Points, in no order, along strands that fork, close into loops and pass close to each other.
Two points are linked if the straight distance between their rows is under 103. Some points are linked to none.
(439): [ -9 -13  15  31   2 -12 -18  34 -25 -27  -3   6  -8 -19  63   9  -5  50
   5 -15  19  34 -14  -7  18 -11 -12   0  15 -21   3 -14  51  34   7  -3
 -52 -42  10  -6   9  -5  15  10  15  -1]
(113): [-15  10  11 -10   3  28  16 -35 -33  38  -2 -16  -2  15 -38 -11   7 -17
  14  38 -17  -7  43 -13   1  18  -5  13  20 -26  -1 -17 -26 -61  -3 -10
  16  14  23  11   5  43 -11 -11 -30 -17]
(984): [-13  23 -13   7   0  13  -1 -40  12   6   6 -20  -1  28 -17  18 -15 -19
 -10 -15 -16 -31 -14  -6  -3  -6  -9  -6   1   6  -6   6   6 -28   1 -28
  13  14   2  11   2   8 -18 -14 -10   3]
(428): [  5  -8 -10   0 -30  -7  19   2  -9  15   6 -40   9  18 -17 -11   7 -11
  -2 -29  -7  -5  12  13  -3  12 -10  -7  -2 -18 -11  30   9 -19   0  17
  26  11  34  20 -20   5   9  -2 -17 -10]
(1185): [ 24  14  -9  26 -15 -14  16 -27  46   6   6 -57  -1 -40 -13   3  -6 -12
 -25 -27  10 -20  -1 -24   3  46   1  14  -7  -1 -23  25 -24  -2  -1  -4
  23  24  11 -27 -24 -34  34 -49 -11 -48]
(425): [-12  27  -1  15  35  36  12 -46  55   5   0  29  16  -2 -42  -2  -4  -4
 -34  24 -20 -26 -20 -22   8   5  14  -4  -5  58   1 -21  -9 -13  -8 -13
  23  51 -35   1  -6 -27  29  -7  15  10]
(1126): [ 15 -21  -2 -19 -33 -13  20 -19  -2  -1   3 -20 -27 -13   8  25  28 -13
   5  15  10  17   1   3 -15  -6  -2  13 -23  11   3   2  -4  -1 -11  -2
 -14 -29  -7  -3 -12   6  -8 -43  11 -25]
(612): [-18  -3  16   3 -29  12   4  14 -37  13  -8 -10 -15  30  -6 -16  15   3
  31  12  -1  29  28  18   8   1 -13 -12  20 -34   9 -19  24 -19  15  22
 -14 -10  43  16   0  33  -1  30 -23   6]
(32): [ -3  25  15   6  22  31  13 -31 -27  18  -7   2  -2   2 -29 -20   3 -20
  28  59 -19 -11  36 -26   8  15  -7  16  -6 -27  19 -14 -46 -50   0 -23
   5  20 -28   9  23  48  -3 -10 -35 -25]
(206): [  1  -7   0   0 -54 -43  11  -4  15 -18  19 -38  -7 -32  28  37  12  30
 -13 -39  21  28  -4   7  10  15  -3 -10 -16 -15 -34  35  50  18 -16 -13
  21 -15   8  21 -17 -20  14 -24  45 -51]
(1028): [ 27   2  -8 -12  16 -26 -14  45  -6 -13 -13 -16  25 -11 -28 -42  12 -29
   6 -32  17  -5  44  23  -5  15  19  40  -1  -1 -11  30 -44  16  25  30
  18  29  27 -24 -22 -41  20  35 -18  12]
(1162): [ -7  14 -17 -16 -24 -13   3 -37  40 -23  -4 -22 -12 -30  27  42 -19 -11
 -19 -37   7 -13 -20 -11  15  11  -2   4  -3  28 -23   6   4  20  -9 -49
  20  13 -39 -19 -19 -25   6 -49  22 -35]
(1172): [-12 -19  45   0 -11   0   6  21 -25  10  13  -4 -25   9 -16 -18  25   8
  56  19   8  34  39   9  30   4  -5  11   3 -16  26 -21 -16  10  10  52
 -28  -4  49  -1   3  -7  42  16 -14  -8]
(64): [ 25 -32  -7 -70  -5 -18  20  -3  11  -2  16  15  -8 -46   6  26  28 -13
 -21  18  23  13   5  33 -10 -16   7  14 -52  25 -12  11 -26  26 -22   4
   5 -52 -20 -14  -6 -39 -16 -15  26  10]
(979): [ 10 -15  -9 -44  35  15  21 -14  11  -6  -4  52  -4 -19 -17  15  25   2
 -12  54  10  12  -9  12 -20 -14  20  -3 -17  50  10 -21 -36  16  -4  24
 -15 -21 -19   3  17 -30 -16  -3  28  31]
(641): [-19  14  -1  24  -2  -1  -6   9  36 -13   2 -23  21 -12  22  20 -20  45
 -49 -48  10  -8 -30   2  -2  10   1 -43  24  -6 -21  19  37  26 -19 -11
  -3   2  15   0   3 -37  -1   1  35  12]
(1152): [-12 -28  36  31   4  28   9  36  29   5  16  20  11 -28  -7 -14   8  45
  31  22  14  31  -8  -4  13 -24  24  -2   5 -15  15   3  -7  37   1   3
 -47 -17  54  15  33 -38  26  41  13   2]
(839): [ -1  -2  17  34  35  25  10  -6  33   2   0   7  16 -15 -29 -10   2  27
  -8  22  -8 -11 -11 -13 -12  24  18 -20   4  12   4 -12 -20  17 -15  14
  -3  14  16   8   7 -25   7  10   9   6]
(1136): [ -6   1  13 -10 -34  14  19  -5  -7  34  17 -20  20  16 -55 -23  21  16
   6 -11 -11  -4  28  19   4  25  -1  -6  21 -16  -7   9  11 -10  -6  33
  36   7  57  29 -29   0  24  -1  -7  -4]
(940): [-10  32 -11  14  -7  -3 -15 -42   9  -4  -1 -29 -10  21  16  17 -36 -20
   0 -30  -4 -30 -22 -19   8 -15 -15   0   2  11  -3  14  17 -28   9 -47
  18  25 -23 -14  13  22 -14 -25   1 -10]
(656): [  2  16 -18   8 -27 -30  11 -36  48 -11   0 -54  -8 -39  10  27 -13  -3
 -26 -41  13 -17  -7 -23  13  39  -6   4  -8  -1 -33  23 -11   5 -10 -41
  26  28 -12 -18 -20 -29  27 -51   2 -48]
(157): [-16  -9  21  27 -28   7 -12  28   2  -6   7  -4  -6 -11  40  21   7  64
  11  -6   9  39 -19  -8   6 -25   3 -20   8 -16  10  -1  61  16  -8 -11
 -53 -38  27  13  20  -7  -7  10  26  -3]
(55): [ 14  11 -23  25  -7 -30  -8 -17  14 -10 -10 -42  -8 -38  57  -5 -26  -3
  -6 -28  -2 -14 -14 -43  23  10 -17  22   6 -20 -22   1  -6   9  12 -45
  -1   9 -41 -32 -12  24  17 -38 -20 -48]
(729): [  3  -6  26   7 -47 -10  18  -7   6  21  18 -27   0 -10 -25   8  37  37
   3   1   9  25  11   5   5  16   0  -5 -16 -14  -2  21  15  10 -11  28
  -8 -22  32  -4 -17 -25  22 -22  12 -14]
(786): [ -7   1   2 -14   1  16  24 -36 -13  25  10 -17  -9  16 -40  11  17 -12
   5  37 -14  -2  13  -7  -7   7   0  14   7  -3   1 -19 -15 -38   0   7
   3   1  18  21  -3  15 -14 -16 -13   0]
(840): [ 14  -4  33  18  20  -3   5 -13  50  20  15   5   4 -73 -28  -5  30  50
 -19  13  22  19   4 -18 -11   9  24  -2 -27  -2 -11  17 -21  42  -7  13
   2  -7  10 -37  -2 -68  31  -8  28   0]
(524): [ 10  -3 -17 -58   6  -4 -11 -11  -1  -2   6  62  -5 -11  25  30 -17 -35
   5  -8  22  -4 -20  17 -18 -38  18  21 -21  47  27 -26 -11  20  -7 -13
  13 -21 -66 -35 -24 -16 -37 -24  10  28]
(1089): [ 16 -13  -8 -28  -3 -18  12   4   5 -10  -2  -3  -3 -34  19  18   9   8
 -33  -4  24   9   6  19  -7  -3  -4  -2 -27  13  -8  13  -4  26 -14   9
  -4 -34   0 -13  -6 -34   0  -2  14  13]
(436): [ -4  -2  -1 -23 -60  -1   9 -15  -7  -6  22 -14 -12  43  -1  29  13 -17
  -7  -9  -9  12 -12   9 -26 -21 -14 -12  -5  10  -6  11  30 -29  -8  -9
  17 -16   6  43  -7  19 -28 -26  15  -6]
(201): [-25   3  17 -10 -14  11   0 -30  41  -6   0   7   2  10  -5  28   8  21
 -41  -9 -11   4 -38  -5 -14  -3  10 -36  15  38  -9   9  32   1 -26  -6
 -12  -4   5  20   9 -26 -24 -12  41  19]
(833): [  1   1   3 -17  12  -4  -6   5 -25  23 -25 -25  12  33 -20 -45  -8 -25
  26  -5 -14 -30  27   6  17   7   0  17  14 -21   2  26 -37 -45   1   0
  12  21  27 -18   6  45  -3   9 -34 -25]
(834): [  2  15 -21  61  23   1 -17   0  -4 -19 -16  -6 -12 -19  51 -26 -21 -10
  -3   4  -7 -20 -18 -31  12   8 -18  -4  -8 -31   1 -13   2   3  21 -46
  -5  20 -45  -8  25  35  23  -7  -7 -13]
(173): [-13   8   1 -14 -24 -17  -3  12  30 -22   8   1  28  -4  35  36 -21  30
 -57 -59   9   4 -38  12 -11  -4  -8 -43   5  -1 -47  38  46  31 -27 -20
   9  -1  -5  18 -10 -46  -8   8  43  14]
(30): [ -3 -18   3 -22  15   7   7  30 -47  14 -20  12   0  42 -24 -32  23 -31
  24  29 -10  -5  51  18  13 -16  -8   2  20 -26   3  -9 -19 -28   0  27
  11   7  44   4   5  32 -37  39 -29   5]
(1097): [ 12 -20   4 -23 -35 -12  16  -2 -21   4   4  -1 -12   8   0  22  38  15
   2  23   6  28  -1  15 -20  -5   5 -10 -16   1   3   5  23   0 -18  26
 -18 -44   8  17  -3  -3 -25 -20  26   0]
(856): [ -5   2  27  58 -25   7 -13  -9 -12   1  -3 -20 -20  -9  13  17  20  30
  32  31   3  40   9 -18  -4  15  -3  -7  10 -23  14 -28  28   0   0   9
 -40 -19   4  11   3  22  16 -13   2 -16]
(707): [-13  31 -13 -35  18 -18 -39  -8 -13   5   2  49   8  11  31  16 -54 -23
  -4 -37  12 -30 -43  -2  -5 -22   0   8 -13  10  19   8  10   0   0 -34
  18  13 -68 -42 -11  13 -44   0  -7  25]
(957): [-10  21  14  11  34  35  23 -48  62  13  18  26  15  -9 -63   0  18   7
 -36  39 -24 -14 -20 -26  -1  22  17  -4   7  44   4 -20 -28  -8 -31   7
  12  31  -7  23  -7 -37  20 -10  18   6]
(418): [ -1   2 -22  14   4  -9  -8  33 -22 -24 -11  -4  -5  22  38  10 -21   5
 -12 -23   2  -3 -27   6 -13 -15 -19 -14  22 -19 -10  -2  42   0  13  -7
 -20 -19   8   6  18  26 -16   6   0  27]
(476): [ 19 -15 -10  17  55  11  -4  30   7 -20 -28  30  25 -15  10 -14 -15  -8
 -12   7   2 -11  -8  10   3   8  -4  -5   4  -1   3  -4 -31  36  14   5
  -8  11 -23 -11   7  -6  23  32  -2  35]
(416): [-29   6  14  36 -20  13 -19 -15  21 -10  -8 -11 -17   2  29  35   8  34
  -9   4  -6  21 -31 -18 -22   7  12 -33  37  -2   4 -16  41   2 -11 -13
 -29 -14  -1  23  23   8 -34 -26  40   0]
(947): [ 13 -13 -12  -2 -34 -30  19  -3   6   0   1 -35 -25 -32  24  11  11  -1
  -9 -12  12  11   5 -10   6   7  -8  26 -15  -2  -6  11   3  11  -8   1
  -2 -24   1 -12 -22  -2  17 -25 -12 -43]
(360): [-16  38  -6  13  42  37  -3 -53  38  20   5   2  11   0 -39  -9 -18 -20
 -21   5 -22 -38  -3 -27  10   7  11   9  -4  47   4  -1 -19 -20   4 -15
  37  51 -24  -8  -3  -8  11  -6  -8  -7]
(644): [  6  20   1 -36   9  17  25 -59   3  28  22   7  -3  14 -67  20  16 -28
 -10  32 -26  -8  16  -8   3  -8  13  25  -3  40   9 -10 -21 -31  -6   2
  24   6   6   8 -14  -7 -22 -26 -11   9]
(1062): [  7 -28  32 -44 -38  -8  12  -3   0  17  28   2   4  -7 -15  19  39  51
  -3  31  -7  49  -7  27 -22 -16  16 -19 -16  10   1  24  26   5 -34  28
  -7 -36  14  23   2 -18 -37   0  38  18]
(727): [ 18   1  -5  26  37 -26 -39  54  -4 -26 -13  -6  27 -18 -21 -49  -5 -20
  24 -22  27 -20  43   6  17  23  17  41  10 -11 -17  10 -41  30  27  25
   0  51  12 -19  -6 -30  30  53  -9  22]
(235): [ -3 -30  17 -13  12 -10 -15  82 -16 -18   3  33  25  14   4 -22  -2  26
  16  -5  11  21  17  33  14 -25  19  -1   5  -2  17   3  -1  44  20  43
 -26 -20  53  -6  15 -23   4  55   3  33]
(284): [ -8   8 -31  -8  23  -4 -10  20 -17 -17  -6  24  -9  28  39  22 -25 -15
  -4 -20  13 -11 -34  -1  -8 -35 -19 -19   6  -3   5  -7  32  -3  18 -33
  -9  -9 -29   4  27  26 -30   2  10  39]
(1055): [  7 -28 -12 -22   9 -22  -7  62 -61 -18   0  31 -20  15  35  -8  -8  -5
  11   0   3  23  13  21  -3 -31 -11  11  -3 -10   3 -12  23   9  18  29
 -32 -50  22  -1  14  16  -8  45 -15  24]
(743): [ 27 -36 -16 -51 -11 -46 -16  50 -35 -16  12  11 -18   7  41 -26 -20 -22
   7 -31   3   9  11  33   4 -20 -14  35 -13 -12   1  16 -19  -4   8  15
 -12 -32   0 -17 -26  22  13  27 -44  -5]
(488): [ 22  -8  13  26  21  11  10 -13   6  33  -8 -28   2 -19 -48 -33  12 -20
   4  14  -5 -27  27 -16   8  40  13  24   1  -4 -13   3 -50 -15   8  16
  29  32  27  -5 -15 -10  31 -16 -25 -22]
(628): [ 32 -11   1   4  25 -12  -6  16   2  17 -18 -22  15 -15 -39 -49   7 -35
  15  -4   1 -22  39   0  11  30  14  37  -2   0 -11  21 -62   0  19  23
  21  38  35 -23 -18 -23  20  13 -38 -14]
(678): [-23  -5  23  16 -32  21  -8   4  26   1   4 -17   3 -12  23  24  17  58
  -7   8   4  26 -36 -13 -14  -5  22 -30  13  -5  10   1  50   8 -16  -6
 -30 -17  18  23  17 -17 -34   1  43   0]
(608): [  1 -21  14 -19   3  -7  -3  46 -38  10 -14   7   1  23 -29 -52  23 -23
  36  11   0  10  45  25  24  -4  -3  14  16 -12   5  -3 -13   6  14  51
  12  11  52   2  -5   0  -6  49 -24   6]
(146): [-21  22 -11  58  18  19 -18   0 -10 -12 -19   2 -13   7  27  -5 -12   2
  13  34 -13  -5 -16 -30 -11   8 -13 -22  -3 -29  14 -20   7 -19   9 -33
  -7  12 -46  17  37  38   5  -6  -1  -2]
(1020): [  0  -6  -8   4  18  25  16   0  11 -24 -11  45 -23 -23  10   5  26   1
   8  52  -2   7 -13 -16 -14  -6   8   0 -16  11  36 -49 -22  18  -4 -18
  -8   5 -81   9  30  -2   9 -26  17   6]
(795): [ 14 -18  17  17  -6  -4  13  -1 -25  16  -2  -9 -22  -5 -11 -21  21 -11
  26  26   3  19  33  -5  11  14   0  24  -8 -15   7 -15 -17   3  15  41
 -22  -6  24  -9  -9   0  23  11 -26 -14]
(567): [ 15  -4 -16  25  68  18  -9  44  18 -28 -36  30  48 -14 -12 -29 -15  -2
 -13   3  -1 -29  -1  14   4  19   8 -10  12   1 -10   2 -47  33   6 -11
  16  45 -19 -14   4 -19  16  50   2  46]
(1092): [  8  10 -22  49   6  -2  -6 -20  12  -9 -12 -34  -9 -19  43   2 -19  -3
 -13 -21   7 -18 -10 -29   6  19 -17  -6  14  -8 -19  -6  11  16  17 -30
  -8  10 -26  -7   1   8  19 -25   3 -17]
(230): [-20  -1   4  13  -2  -1 -28   9 -30  24 -30 -20   3  25  -5 -56   0 -24
  43  -3   3 -12  32   5  30  24  -8  12  33 -44  -4   4   0 -32  13  12
   0  29  32   8  16  44   1  32 -22 -17]
(738): [  4 -14   2 -34 -42  -7   9  21 -45  22   1 -17 -21  30   6 -31  12 -28
  27   2  -4  29  27  17  -1  -9 -17   7  -7 -25  16   9   5 -23   4  26
   3 -19  27   9 -14  40   1  28 -38 -13]
(843): [ -4 -30  28  12  18  11 -10  62  11  -9   7  37  27 -14 -11 -20   0  42
  26  -3  18  12  10  14  18 -16  30   0  14  -7  16   4 -19  50   8  20
 -37  -7  50  -2  23 -46  19  54   8  26]
(755): [ -3  35  -7  17  10  23  -6 -60  46  11   7 -25   0 -11 -21   4 -27 -19
 -26 -16 -15 -37 -22 -21  13   7   0   6  -4  48 -10  16 -10 -19   0 -33
  30  48 -29 -24 -16 -20  13 -29  -4 -12]
(98): [-13   0   0 -11 -40 -28   2  -4  26 -25  12 -17  10 -21  35  45  -4  20
 -41 -45   4  16 -18  15  -5  10  -6 -30  -3  -2 -47  38  51  24 -22 -28
  23  -9  -7  26 -11 -35  -1 -19  53 -16]
(362): [ 23 -33  -5 -59  17  -9  28  -9   7   2   0  34 -10 -41  -7  18  43   7
 -15  51  18  19  -2  20 -17 -19  14   7 -38  36   1  -9 -29  20 -13  21
 -14 -50 -16 -12   8 -43 -19 -18  31  27]
(742): [  9 -11  -5  10 -14 -17 -21  63 -20 -12  -4 -17  18  23   3 -34  -3  -7
  14 -41  12   7  20  31  19   1   4   6  20 -13  -5  22  25   4  28  29
  -2  13  40  -1  -6   9  18  36 -14  14]
(164): [ 15  16 -17  -7  -8 -44   2  -9  18 -16 -13 -29  -6 -44  49  14 -23   3
  -6 -42   8 -12 -17 -33  36   7 -15  30   3 -11 -27  -7 -29  30   2 -43
   8 -19 -46 -45 -41   9  24 -31 -19 -41]
(130): [ 25 -26 -29 -37 -14 -30  -3  62 -41 -22  11  22 -11  15  44 -12 -26 -21
   3 -17   5   7  -6  24 -15 -37 -24  16 -11 -14  -1   8  21  -9   6   1
 -13 -45  -7  -7  -2  27  -8  24 -21  12]
(1033): [-30  -1  23  54   4   7 -34  15 -34   3 -24 -14  -3  28  11 -42 -14  -3
  46   4   1   0  32   7  30  22 -12   1  31 -54  -3  -9  17 -19  21   6
 -10  25  19  13  34  46  16  39 -25 -16]
(657): [  5  -7   6  45  43   5  -3  25  10   4 -20   4  20   4 -30 -31   2  11
  17   8  -6 -20  16   8   3  22  18  -6  17  -1  -9  -2 -19  16   6  21
  10  36  29   8   0 -10  10  24  -8   6]
(668): [ 15   3  -3 -33  18  16  28 -46  24   9  12   2  -4 -16 -51  21  22 -14
 -22  30  -2  -1   3  -5  -5   7  14  16 -16  52   0  -7 -39  -9 -10  16
   2   4  -3  -5  -9 -41   2 -29  13   0]
(473): [-13  34 -22  10  24   8 -22 -20  18  -7  -2  -5   9  16  33   2 -52 -21
 -15 -37   1 -36 -30  -8   5 -14 -12 -14   7   4   2  15  16 -12  18 -46
  11  36 -44 -30  18  17 -11  -7   2  15]
(1080): [ 25 -28  -9 -69 -51 -13  15  16  -7 -10  44  25  -7  39  24  30  -7 -17
  13   7   7  20   1  18 -31 -32  -9   0 -40  25  -6  23   5 -31 -16   4
  20 -33  -5  29 -26  24 -30  -5   9 -13]
(623): [-22  40 -17   2  29  18 -27 -21   6  -5  -3  33  22  -1  33  -7 -54 -20
 -17 -22   1 -42 -32 -16  -3 -15  -2   2 -11  11  20   4   0   1  21 -34
  17  45 -77 -41   7  19 -18   6   2  15]
(525): [  5 -24  -6 -20  26  -1  -1  51 -18 -20 -11  51  19 -15  42  12 -12  30
 -12  -4  14  11 -25  14 -23 -18   4 -20   1   2   9 -12  24  30  -8  12
 -38 -49   7  -1  12 -15 -12  35  24  46]
(63): [  9  -1  -4 -14 -57  -6  17 -13  -2  -3  24 -32   0  25   4  19  -3  -6
  -8 -24  -9   0  -3  10 -17  -5 -19  -3 -19  -4 -16  30  21 -22 -12   7
  23   3  15  35 -26  11  -6 -13  -5 -18]
(131): [  3  -2  12  -1  31  18  21 -24  33   8  10   0   7 -15 -36   8  17  11
 -29  25  -2  -9 -12 -13 -18  19  11 -10  -9  37  -2  -6 -32   0 -13  21
   2  13   8   0   6 -38   6 -18  18   7]
(432): [ -7   4  -5 -31  23  10   9  11 -43  18 -14  11   4  42 -16 -25 -13 -29
  20  22 -10 -20  25   6   6 -24  -7  12  11 -26  13   5 -19 -44   9   1
   3   3  17 -13  23  47 -37  21 -27  -7]
(759): [-20   8  12  66   5   8 -25  15 -25 -10 -17 -10  -7  27  25 -15 -14  19
  27   4  -9   6   8  -4  10   5 -11 -18  23 -45   3 -13  34 -15  16   5
 -29   0  14  13  22  47  10  32 -23   1]
(205): [  2  29 -12 -25 -12  10  -9 -49   3   2  11  30  -6  24 -44  23  -1 -35
 -11  -3 -19  -4 -18   1 -13 -27  19   6  -5  56  19   0  20 -28  -1 -25
  28   5 -17  -6  -8   6 -41  -8   8   8]
(158): [ -9 -16  29 -14  -4 -13  -7  51 -17   3   3 -12  -6  21 -18 -44  22  -1
  51  -5  12  20  36  18  31  -1   2  19   9 -11  15  -5 -23  18  21  63
  -8   6  52   4   5 -17  41  27 -12  10]
(197): [-23  17   8  60   2  21 -15  -8   6 -14 -11  -4 -13  12  25  16   3  22
   4  27  -9  12 -24 -30 -19  11  -4 -36  16 -10   7 -31  21 -12  -7 -23
 -23   3 -27  28  22  29 -10  -6  12   3]
(137): [-17   5  -6  40 -11  -4 -11  15 -29  -7  -9 -21 -18  23  37  10  -1  11
   9 -12  -2   7  -1  -4 -10  -5 -13 -16  23 -34   0 -10  53 -15  15   3
 -27 -15  10  13  17  42  -9   7  -7   9]
(685): [-23  19  -6  14  14  23   1 -39  26   8   8  -9  14  31 -44  13  -7   4
 -33 -13 -27 -26 -15   3  -1   8  -6 -21  23  18 -18  -9  12 -21 -10 -12
  16  13  26  30   1   3 -14  -7   3  13]
(586): [-10  15 -22  32  -9 -13   0  -4  24 -18 -11 -41   4  -2  32  15 -28   7
 -31 -49   3 -22 -28  -5   0  18 -18 -28  17 -11 -30  11  28   6   2 -16
  11  17  -2   4  -2 -14  12 -16  16   1]
(1157): [ 19  12   0  33   7   9  14 -39  28  27  -1 -47   0 -17 -24 -10   2 -14
 -16  -3  -6 -35   2 -23  10  34   1  11  -1  -2 -15  10 -35 -23   3   2
  24  33  11  -5 -17  -7  25 -45 -16 -26]
(426): [ -8  12  -3 -36 -18 -24 -10 -39  31  -5 -10   7 -17 -28  31  50 -28 -12
   0 -34   5 -10 -20  -4  16   0   7  19  -8  31  -9 -13 -14  24  -7 -45
  27  -2 -64 -39 -40  -9  -5 -53  20 -35]
(1173): [  3   5 -21 -31  36  24  17 -24   2  -7  10  63   1   6 -17  13   8 -18
   9  44   3   8  -5   2 -13 -27  18   7 -13  48  32 -38 -23  -4   8   6
   2   4 -46  -1  19  -7 -27   5  12  31]
(630): [  6   8 -36 -35  12  -9 -16  34 -28 -19  11  23   5  29  40  10 -52 -26
  -2 -39  11 -22 -33  21  -8 -42 -18  -7  -7 -23   0  15  23 -11  15 -32
   1 -12 -18  -8  15  36 -45  14 -10  35]
(798): [-14   4  12 -20 -39  21  13  -4 -20  29  32 -14  13  21 -38  -2  26  34
  -3   7 -21  11  16  18 -10  13  -2 -25  29 -19  -3  -6  29 -12 -23  24
  17  -2  53  36 -23  14 -10  -3  -5   2]
(555): [  9   9   2  23  50  16  -7  20  25  16 -13   9  37   4 -66 -25  13  -2
  -5   1 -11 -34  19   5  -2  33  23   3  22   7 -18  -1 -39   3  -9  15
  44  37  38  12  -8 -24   4  18   3   6]
(710): [  7 -20   0  24  27   9  13  14  -6 -27 -22  52 -15 -31  10 -11   8  14
   5  53 -10  17 -15 -14 -15   1   5  -6 -17   3  32 -42 -22  46 -18   0
 -31  -7 -54   9  24  -8  31  19  -1  17]
(124): [ 16 -15 -15  -9  37  -1  10  22   5 -17 -19  16  17 -24  15   4  -2  -5
 -28  -4  18  -9  -5  18  -6   0  -1 -13 -12   5  -7   2 -20  36   4  14
 -15 -12   2 -19   2 -29   9  20  11  30]
(789): [ 20 -28  -7 -26  -8 -13   5  65 -35 -11   1  20   9  11  11 -11   5  -5
  -5  -7  11  20  23  43  -4 -26  -1  -2 -10   5   2  11  14  24  11  38
 -14 -40  27  -3   1  -6   2  43  -4  23]
(1183): [ 20 -15   5  21  17 -10   4 -10 -22  14  -9  -4 -24 -19   2 -27   9 -26
  28  36 -16  10  34 -23   8   9  -5  32 -25  -6  13  -6 -48  -5  19   9
 -20   7 -10 -17   5  18  22   3 -48 -29]
(125): [ -2  -5  31 -18 -43  -2  17 -10  12  22  29 -14  21  -3 -36   9  34  53
 -16   3  -4  24  -7  13 -20  -2  10 -16 -17   3  -8  34  26  12 -27  27
   7 -21  34  24 -17 -25  -4  -7  31   1]
(184): [-16   1  30  29 -38  18  -1  -6   2  18  10 -23  -5 -10 -11   5  27  55
  26  15   2  31   6 -17   3  14   8 -14   7 -24   9 -10  25  -6 -10  17
 -39 -19  34   4  -5 -10  12  -9   8 -11]
(784): [ 14 -25 -17   7  51  16  14  32  -6 -25 -25  57  13 -19  26 -11 -14  -4
  -4  27   2 -17 -23  -8  -8 -13 -11  -9 -11   2  23 -31 -30  36   9  -1
 -13  -4 -53  -3  16   2  25  22   7  33]
(329): [ 18 -37  -2 -51 -19 -41  -5  35 -42  10   5   2 -35  19  17 -34  -8 -30
  22  -4  -7  19  27  15  -1 -22 -13  28 -25  -9  16  11 -27 -19   6  33
  -8 -28  12 -17 -16  22   8  22 -49 -17]
(405): [  8  -3   3  15 -50 -30  12 -14  11  -4   9 -41  -9 -32   4  17  20  15
  -8 -26  22   9  11  -2   4  15 -12  -2 -13 -10  -8  23  31  15 -14   9
   2 -13  18  -4 -17 -15  22 -32  14 -38]
(991): [  7  31  -1 -26   1  19  -3 -69  -3  25  18  21 -11  11 -49  16   7 -33
   6  27 -26   7   3  -3  -4 -17  26  29  -4  49  33 -18 -20 -38  -1 -10
  17   6 -27 -11  -2   7 -35 -24   2   4]
(956): [-17   3  -8  -5  20  31  -3 -16   2 -16  -4  82 -14   7   9  14  16 -10
  10  42   5  16 -22  -3 -19 -20  22  -1  -4  35  40 -43  -3   2  10  -9
  -2  15 -86   2  32   0 -14 -15  21  25]
(349): [-17  39 -17  -8  20  17 -14 -47  11  15   5  21  18  37 -41   8 -29 -33
 -18 -18 -17 -32 -13   3  -3 -27   5   3   2  34   7  11  23 -32  -3 -26
  31  14 -14  -9   4  15 -34  13 -10   7]
(1196): [-25   8   3  -7 -57   5  -3 -12 -26   4  17 -20 -11  53  -3  27  11  -3
   8  -1 -14  16  -4  12 -28 -11 -22 -26  16 -25  -2  -4  45 -34 -12 -18
   4 -15  13  53   2  42 -37 -15   0   7]
(1131): [  5  26 -19 -51   0 -28 -30  13 -20  -9  21  29  -1  32  15  20 -53 -26
   2 -46   6 -24 -32  21  -4 -37  -9  -4 -19   1   7  21  15 -17  -2 -30
  26  -1 -32 -27  -2  22 -41   1 -16  20]
(1134): [ -5  -5  10  59   3  -4 -16  14 -11 -18  -7   3 -16 -20  41  -6   8  31
  14  16   7  29   1 -24  13  13  -5  -3   8 -16   6 -19  30  36   8   0
 -48 -21 -11   3  10   8  34   8  -2 -21]
(1145): [ 11  24 -12 -25  11 -36 -13 -16  21  -9 -17   3  -8 -29  48  29 -23   2
   5 -35   3 -20 -17 -24  31  -4  -5  28  -1   1 -11 -22 -31  33   0 -48
  21 -11 -86 -48 -32   7   9 -49  -4 -39]
(1010): [ -4   7  -6   3  36  16   8 -12  21  21   4 -14  27  24 -53  -5  -4 -13
 -24  -7 -16 -32   6   7   6  17   7  -6  22  12 -15   3 -19 -18   0  13
  34  25  32  18  -5 -13  -8   4  -9  13]
(510): [-16   0   6  -5 -48  12   6  -2 -34  17   5 -17  -2  37 -16   7  24  20
  10  10 -16  17  17  10 -16   9 -20 -25  18 -28   5  -9  36 -29  -6   7
  -3 -13  35  35  -5  41 -15   2 -12   6]
(675): [ -4   2  24  30  11   9  -7 -13 -27  16 -20  -8 -10   2 -10 -45  -3 -28
  36  37 -14  -5  38 -26  14  21  -4  16  -8 -36   7  -2 -41 -37  11  -9
 -13  23  -9   2  23  47  13   4 -38 -35]

A piece is all that can be reached along the links. How many separate loops has the piece of each point below (a circle has one, a figure eight two, a Y none), and how many tips (points with one link)?
(510) -> loops 1, tips 1
(555) -> loops 2, tips 1
(197) -> loops 2, tips 1
(64) -> loops 1, tips 1

A tip is a point with one link. Name the tips that can be reached along the links from each point below, in the order of the rows.
(789) -> (1152)
(940) -> (755)
(64) -> (567)
(947) -> (727)

A fork is a point with three links, a tip a point with one. Leave the first point through the second and follow the links. Name the first fork or tip that comes.
(707); (1131) -> (644)
(1162); (656) -> (727)
(789); (1055) -> (510)
(113); (32) -> (984)

Name the points in between on the shortest way along the links from the first point to the second, in order.
(675); (940) -> (32) > (113) > (786) > (644) > (991) > (205) > (349) > (984)
(1028); (416) -> (628) > (488) > (1157) > (1185) > (656) > (1162) > (426) > (1145) > (164) > (55) > (1092) > (834) > (146) > (197)
(608); (707) -> (30) > (432) > (833) > (230) > (1033) > (759) > (137) > (418) > (284) > (630) > (1131)
(798); (1152) -> (510) > (612) > (738) > (329) > (743) > (130) > (1055) > (789) > (235) > (843)
